A landscape with many valleys, sampled at points; each row gives a point and its height.
From any point a ball rolls to the lowest of the 5 points nearest to it. It stops when none of these is lower. Distance is the straight distance between rows; heights are no part of it.
z_497 h=55.2: [110 155 117 142 162 189 109 165 124 135 124 148 136 124 156 130 111 119
 150 126 125 116 179 100]
z_327 h=33.7: [109  87 116 114 112  91  90  77 123 204 103 148 117 105  86 158 139 115
  88 126 159  99 108 115]
z_553 h=62.9: [198 205 175 152 185 134 165 171 136  28 173  90 161 156 130  85 133 129
 139 136 107 145 141 131]
z_28 h=59.7: [150 125 181 157 134 101 151 122 115  85 132 129 109 157 122  93 106 145
 109 134 122 145  91 174]
z_662 h=53.5: [130 139 178 151 127 142 146 153 107  93 114 131 112 132 126  95 108 120
 145 123 121 132 132 172]
z_187 h=64.5: [133 155 111 116 142 151 144 152 184  55 178  97 132 122 145  77 119 115
 202 137 112 143 121 114]
z_651 h=65.0: [158 180 115 118 153 145 146 149 138  67 175  93 170 136 156 108 116 123
 153 121  84 150 163 128]
z_194 h=52.5: [119 155 138 134 173 170 153 160 156  96 134 135 107 166 181  93 123 138
 139 150 137 122  88 121]
z_155 h=46.2: [159 182  98 143 167 112 153 110 143  83 200  81 170 153 157 107 136 168
  88 159 112 137 124 135]
z_89 h=21.7: [144 133 104 121  96 102 137 105  87 146 128 122 136 148  95 185 136 175
  90 103 101 169 157 122]
z_471 h=65.6: [139 169 154 138 163 163 153 185 160  59 151 106 123 119 146  67 111 110
 205 141 113 130 139 141]
z_329 h=44.5: [108 129 108  95 107 154 104 116 132 166 153 114 160  91 121 170 124 110
 129 148 108 115 182 107]
z_658 h=55.7: [145 132 182 173 141 137 159 154  96  97  78 128 105 169 117  99  97 153
 151  96 127 128 120 153]
z_588 h=33.3: [138  75 143 151 131 109 119 110  84 162  37 169  79 129  76 118 113 142
 175 100 161 126 131  85]
z_293 h=17.1: [108 109 151 108  95 130 118 133 120 150 151 165  98  96 104 115 108  68
 143 136 134 107 129 144]
z_324 h=32.7: [149 119 147 130 102 116 127 100  82 125 102 146 100 152 107 140 108 139
 127  93 111 153 140 141]
z_695 h=73.4: [113 112 125 111 127 140 135 168 179 104 155 127  82 112 148  61 123 106
 185 152 136 144  69 119]
z_570 h=42.9: [118 176  80 140 130 175 122 153 138 112 142  81 204 114 177 182 136 155
 127 149  94 120 190 139]
z_840 h=50.8: [117 169  96  87 112 161 127 130 116 130 178  83 193 103 138 184 123 113
 126 133  69 139 194 119]
z_818 h=71.1: [ 83 101 137 126 158 162 124 178 154 156 132 152  69 112 151  81 130 103
 145 160 150 120  73 109]
z_559 h=20.9: [130 167  96 141 154 159 147 133 147 109 138  95 149 145 168 127 127 162
 109 149 128 109 126 137]
z_273 h=45.0: [122 134 102 101  95 125 120 102 122 143 157 108 149 121 129 171 117 146
  87 132 105 130 157 131]
z_584 h=74.8: [120 114 139 110 129 108 129 132 173  88 160 112  92 121 136  56 122  86
 130 149 143 160  58 157]
z_616 h=48.2: [106 129 102 112 120 145 118 139 157 132 159 134 131 104 157 113 127 107
 143 156 137 114 110 117]
z_149 h=60.9: [156 196 149 144 196 179 159 197 165  56 145 118 154 161 176  89 127 111
 183 112 102 127 148 134]
z_558 h=55.6: [163 209 144 148 199 152 161 160 152  47 164 115 168 168 161 110 131 139
 141 136 127 121 137 124]
z_290 h=64.4: [145 154 143 144 154 173 132 150 120 111  97 147 136 163 164 135 110 139
 141 117 112 122 145 122]
z_361 h=52.1: [131 150 105 139 130 142 129 104  92 131  86 119 156 145 132 183 128 163
 135 116 119 120 180 112]
z_116 h=35.4: [133  80 104 101  82  41 115  70 122 171  91 152 109 141  77 162 164 147
  95  84 147 146 114 133]
z_900 h=38.0: [148  94 215 160  99 112 147 130  72 115 100 129 114 130  79 110 115 132
 118  96 132 136 116 204]
z_489 h=11.7: [101  63 211 151 116 130 113 160 113 176 101 174  68  87 100  97 110  90
 155 140 160 103 107 129]
z_775 h=48.3: [ 99 132  98 135 146 172 108 132 166 143 132 101 125 112 189 138 124 152
 133 162 155 106 115 121]
z_269 h=37.0: [136  58 187 171 114 104 124 131  83 136  54 148  78 129  94  94 121 142
 156  99 168 135 112 169]
z_302 h=61.8: [106 130 122 125 145 144 135 154 177 109 159 126  97 134 178  86 135 114
 146 168 145 129  66 135]
z_629 h=52.9: [129 136  89 114 119 120 130 105 143 115 155 103 140 122 163 135 126 140
  93 145 115 131  98 146]
z_488 h=58.3: [165 170 153 141 151 101 154 126 143  73 184  96 130 140 135  82 101 131
 106 146 108 149  98 155]
z_549 h=36.9: [133 126 121  90  92 122 110 105  97 156 165 136 138 106 103 156 113 112
 112 125 108 126 148 135]
z_270 h=32.8: [123  67 206 165 102 111 129 154  82 146  95 159  83 104  92  96 119 108
 145 111 142 114 113 166]
z_335 h=51.2: [108 127  93 140 131 155 107 120  88 159 100 142 144 123 125 166 125 141
 125 127 131 110 160  89]
z_421 h=41.9: [127  90 168 132 114  87 127 124 121 129 110 144  88 136 116  96 123 109
  81 131 138 154  70 174]
z_670 h=42.2: [101  77 147 145 126  96 112 111 109 155  72 169  82 140 115 105 141 119
 123 110 168 132  80 124]
z_578 h=46.7: [114 130 153 120 135 156 126 174 122 135 136 153  94 107 123  96  91  90
 178 154 124 111 128 117]
z_782 h=30.9: [128 106  75 125 103 104 111  78 103 163  90 120 142 135 101 187 138 186
 110 108 147 130 149 122]
z_974 h=27.2: [126 102 165 109  79  92 111 115 101 163 127 168 103 106  94 126 113  85
 110 114 141 135 105 142]
z_824 h=52.0: [134 141  96 101  87  86 132  95 132 144 157  92 145 126 129 156 147 170
  57 138 106 146 118 158]
z_465 h=34.2: [113  54  97 119 116  72  92  53 144 218  62 148 135 109  62 155 164 128
  98 106 185  86 115  92]
z_851 h=31.3: [150  86 147 130  93  94 131  97  78 148  69 156  99 133  54 154 116 147
 157  80 130 140 153 118]
z_134 h=55.0: [142 127 124 152 131 121 144 107 121 111  85 133 106 162 154 110 126 147
  99 124 137 136  96 143]
z_781 h=45.7: [162 208 130 155 171 155 165 151 130  72 140 111 196 171 179 143 145 154
 113 124 111 123 159 126]
z_340 h=31.0: [ 94  72 121 118 131 123  91 120 136 186 109 152 112 109 124 125 139 109
 102 145 162  98  87  94]
z_679 h=32.2: [123 108 111 111  92 103 120  90  95 164 108 151 118 122  96 168 131 132
  98 108 137 120 145 123]
z_281 h=35.1: [ 94  47 110 124 114  72  90  83 133 186  62 178 103 125  86 126 154 104
 110 107 186 114  87  93]
z_173 h=59.0: [102 145  95 122 163 186 139 171 169 134 148 135 115 134 178 112 130 129
 154 155 129 113 104  96]
z_56 h=35.5: [122  58 186 166 132 119 115 138  83 169  51 174  71 137  92 117 123 127
 177 117 163 117 118  89]
z_52 h=31.7: [111  84 163 106  89  96 101 132 150 161 132 167  88  83 113  90 139  59
 121 140 167 123  71 136]
z_459 h=21.5: [124 139  94 149 110 129 132 106 124 129 132  74 178 114 154 187 148 201
  85 143 119 113 143 150]
z_111 h=57.1: [101 164  84 118 159 187 128 168 165 118 147 112 159 131 181 142 136 117
 173 148 121 109 158 111]
z_228 h=36.4: [ 83  42 165 138 125 102 107 131 117 181  73 190  79 116  93 102 141  98
 140 139 178 121  71 114]
z_715 h=40.9: [138  59 154 166 117 106 128 112 108 137  49 168  73 156 114 107 139 139
 157 115 173 140  80 146]
z_400 h=50.7: [148 198 112 130 140 140 165 144 118  62 183  85 188 148 147 147 140 149
 106 119  85 166 166 120]
z_592 h=32.4: [141  76 115 129 106  85 113  66 111 149  71 150 101 135  97 147 133 151
 122  87 149 149 129 120]
z_117 h=70.1: [109 162 128 131 195 193 141 218 172 112 137 157 105 155 189  96 135 117
 209 138 118 128 139  92]
z_859 h=65.1: [134 172  99 133 178 174 158 153 194  58 170  97 135 140 165  72 130 132
 181 153 121 129 116 119]
z_20 h=34.9: [140 102 130  91  71  53 105  55 109 198 115 145 117 115  64 179 159 128
  92  79 135 142 138 123]
z_582 h=50.5: [135 144 106 110 118 100 134 118 151  97 189  92 148 119 137 121 125 131
  96 141 110 164 116 135]
z_610 h=54.0: [111 145  94 140 157 184  98 156 122 152 100 122 182 117 133 186 113 125
 134 132 108 107 214  93]
z_109 h=22.8: [123  98 105  85  99 102  97 100 158 168 150 132 140  88 128 134 147  97
  82 150 133 121  95 140]
z_586 h=41.0: [133 101 123 111  87  59 125  88 134 143 121 129 117 128  98 139 147 131
  67 110 127 158  88 167]
z_247 h=31.8: [146  92 145 100 107  63  98  60 100 201 105 172 120 111  15 168 160  99
 106  93 158  91 151 108]
z_589 h=39.4: [148 174 113 127 100 142 143 120  88 115 139 105 169 150 121 186 131 154
 100 101  71 160 167 128]
z_517 h=39.9: [125 146  92 107 104 132 114 112 134 126 166  95 132 113 149 140 122 117
 110 140 113 128 131 131]
z_671 h=61.9: [112 112 155 147 155 164 129 186 127 140 118 170  80 138 152  99 107 110
 157 136 127 114 125 111]
z_472 h=29.9: [132  77 157 116  92  84 113  82  98 173  92 170  98 122  68 143 136 108
 120  89 161 129 130 118]
z_158 h=60.8: [118 170  94 111 140 158 132 159 155  91 161 108 158 109 167 122 112 102
 160 134  94 135 164 123]
z_821 h=56.9: [169 190 142 157 196 144 149 146 169  66 154 115 139 188 180  98 125 160
 118 137 148 117 115 127]
z_542 h=49.8: [142 160  91 137 108 129 154 109 110 121 146  72 176 147 138 198 148 186
  76 120  81 147 164 148]
z_601 h=38.4: [111 155  87 136 119 166 133 138 162 136 144  66 189  89 169 174 153 169
 126 172 124 107 167 138]
z_144 h=55.5: [103 107 144 125 147 139 111 133 100 178 110 165 105 117  82 128  95 107
 146 124 135  87 152  79]
z_196 h=29.0: [116 133  77  95  98 124 131 115 168 129 182  65 169  76 145 148 141 140
 130 148 113 130 137 132]
z_527 h=35.6: [123  87 173 105 105  84  98 106 130 210 119 187  96  98  64 120 146  56
 104 133 159  96  99 113]
z_349 h=56.1: [162 171 122 126 154 128 152 135 167  45 197  85 154 140 144  86 126 129
 141 157 107 146 133 131]
z_195 h=48.4: [125 163 103 116 141 156 130 136 112 113 138  93 190 136 164 175 125 140
 121 127  90 131 196 133]
z_788 h=35.3: [129 135 123 100 105 125 126 120 130 112 169 129 121 101 133 105 112  90
 125 139 120 141 120 152]
z_181 h=12.4: [148 205 104 147 154 157 150 146 100  86 128  91 215 165 149 184 158 165
 109  96  76 139 181 119]

Call two points neighbours if one is among the 5 nearest of the other. Go from one point of each pair to the other, from neighbour to neighbour, staying as low as possible. Name the highest point that can't be avoided.
z_196 / z_181 => z_517
z_459 / z_196 => z_601
z_181 / z_489 => z_589
z_89 / z_293 => z_679

Write out the way that a ball takes from each point below.
z_610 => z_329 z_549 z_679 z_472 z_974 z_293
z_273 => z_549 z_679 z_472 z_974 z_293
z_715 => z_588 z_851 z_472 z_974 z_293
